Points on a hilly landscape, in no order, each with its height.
From any point a climber takes the steepest step (rise divided by distance) to one of its 3 nearest points. It stops when none of these is higher. Distance is the straight distance between rows; heights are no part of it.
Fev: [-23 -24  19 -20 -80  52  39  73  82   0 -15]  (h 7.67)
pelag: [-42   0 -32   5  22  20 -24 -89  65  63  13]  (h 0.15)
dar: [ -7 -10  10  31  24  27  -9 -30  31  26   4]  (h 4.24)
Vuvud: [ 18  -2   8  19  32  10 -16 -14   0 -15  -3]  (h 3.90)
soz: [ 30  13 -79 -23  56 -35 -34 -54 -23  10  20]  (h 7.01)
viku: [-26 -20  -2  18 -28  54   6  -8  45  35   4]  (h 2.69)
fure: [-41  -6 -20   5   0  46 -15 -62  53  59  10]  (h 2.19)
kavi: [-27 -14   3   4 -58  57  20  15  64  31   2]  (h 3.96)
rir: [  2  12 -64 -11  30 -66 -12 -33 -84  31  20]  (h 6.49)
Pize: [  5  12  43   2 -13 -16  14  38 -35 -50 -13]  (h 5.01)
zunu: [ 22  14 -39 -17  12 -27 -12 -12 -53 -19  13]  (h 7.02)
fov: [ 24   3 -16  -3  50   3 -39 -47   2   5   5]  (h 7.05)
lagi: [  7   6 -19   0  52   4 -41 -79  43  46  -4]  (h 5.19)
Gak: [  4   1  32  23  12   7   5  15  -1 -15  -8]  (h 4.75)
vimok: [ 16  15 -55 -27  15 -43 -10 -12 -78   3  16]  (h 4.98)
Munup: [-21 -12  -9  12  22  35 -23 -48  40  49   2]  (h 3.54)
Kebu: [-14 -10  61  14 -14  -8  39  66   3 -35  -6]  (h 6.53)
rubu: [ 31  14 -45  -6  59 -13 -38 -60   3  13   0]  (h 6.72)
Tufup: [ 35  12 -75 -19  56 -30 -43 -57  -9  17  11]  (h 6.93)
nik: [ 15  19 -23 -14  -1 -31   0  -1 -70 -19   3]  (h 4.74)
zir: [-32 -11   2  17 -13  45   3 -30  50  46   8]  (h 2.65)
Kisim: [-13  -4  67  -2 -30 -31  40  73 -17 -51 -14]  (h 5.67)
ged: [-15  -6  58  18  -8 -11  25  55  -5 -40 -13]  (h 6.80)
Dob: [ -5   4 -19   5  48   5 -40 -90  54  50  -4]  (h 3.86)
Tagis: [ 31  17 -54 -16  36 -23 -24 -32 -47  -2   8]  (h 6.04)
vif: [ 18  14  -6  -1  10 -13 -11  -6 -38 -30  -7]  (h 3.28)
gon: [ 15  13  27 -14 -32 -32  19  38 -58 -49 -13]  (h 5.49)
bimol: [  4   0  37  16   5  -1  15  29  -4 -33  -5]  (h 5.99)
Rotag: [-14 -28  29 -12 -62  42  43  89  68  -3  -9]  (h 8.10)
pur: [ 26   0  52 -53 -62 -51  43  73 -64 -45 -17]  (h 5.40)
niz: [  5   7  62 -13 -24 -31  32  59 -32 -65 -22]  (h 4.84)
lesif: [ 28   4   9 -38 -44 -49  20  46 -82 -28  -2]  (h 5.48)
torek: [-23 -26  46  27 -36  10  42  72  38 -14   8]  (h 5.66)
fikek: [  6  13  23  -2  -8 -12  10  24 -30 -50 -14]  (h 4.76)
bofu: [-13 -27  36  29 -32  36  23  43  35  15   2]  (h 3.16)
vopi: [-30  -8 -11  -2 -65  66  17  19  73  22  -8]  (h 3.57)
geku: [-14 -20  28  33 -14  32   9  19  37  25   3]  (h 4.47)
Keb: [ 11  11  42 -44 -47 -44  32  62 -66 -45  -9]  (h 6.77)
Pum: [ 20   5 -21   4  54  11 -34 -65  31  26  -6]  (h 7.42)
Mepi: [  7  14 -72 -15  49 -79 -20 -45 -76  34  26]  (h 6.37)
badup: [ 14   4  -6  11  45   8 -25 -37   5 -10 -11]  (h 5.52)
Nafet: [ 16  18  -6 -21 -29 -38   3  19 -80 -29  -1]  (h 4.85)
lun: [-14 -14  42  26  -4   9  13  36  11  -8  -2]  (h 4.44)
Viru: [ 20  11   5 -11  -8 -19   0  15 -56 -35  -2]  (h 4.25)
Vuf: [ 36  12 -61 -16  55 -10 -36 -44 -19   2   6]  (h 6.70)
Poki: [-43  -2 -31   2 -25  61  -9 -57  62  51   9]  (h 1.62)
Dumel: [-48  10 -31   0   3  43 -10 -72  67  65   9]  (h 1.18)
tad: [-11   6 -14  12  43  14 -37 -70  49  46  -5]  (h 3.22)
ravo: [ 27  15 -74 -18  48 -42 -30 -44 -47   1  21]  (h 6.84)
diso: [ 15   9  13   4   2  -9  -4  18 -28 -34  -9]  (h 4.35)
Sav: [-19 -22  63  11 -29 -13  43  86  17 -33   1]  (h 6.10)
dav: [ 16   8   9   9  12  -2  -2  10 -20 -36 -11]  (h 3.87)
geput: [-23 -21  13  15 -49  48  31  44  56  21   4]  (h 4.07)
veru: [ -3 -12  34  26   7  17   4  16  16  -3  -1]  (h 3.27)
divo: [ 17  13  40 -10 -26 -31  16  45 -42 -56 -13]  (h 5.16)
Vafo: [ 15  15 -69 -16  38 -57 -20 -38 -66  13  25]  (h 6.63)
naset: [-25 -22   9   6 -69  53  24  49  69  12  -3]  (h 6.44)
masol: [  7  -3   7  17  39  20 -23 -37  21  18  -3]  (h 4.43)
makap: [-19 -24  21  25 -28  35  10  28  41  16  -1]  (h 7.21)

Where does a climber stop that starts at each point below?
Munup | Pum
rir | soz
torek | ged
Sav | ged
Nafet | Keb
Mepi | soz
Vuvud | Pum
rubu | Pum
pelag | Pum
niz | ged

Call two points neighbours if one is among the 3 nearest of the other. Go from one point of each pair to the other, from neighbour to neighbour, staying as high as possible. Name the lowest point that can't be avoided.
gon / Rotag | veru
ged / Pum | nik
naset / makap | geput
zunu / Pum | Tagis
ged / gon | niz
Pum / soz | rubu
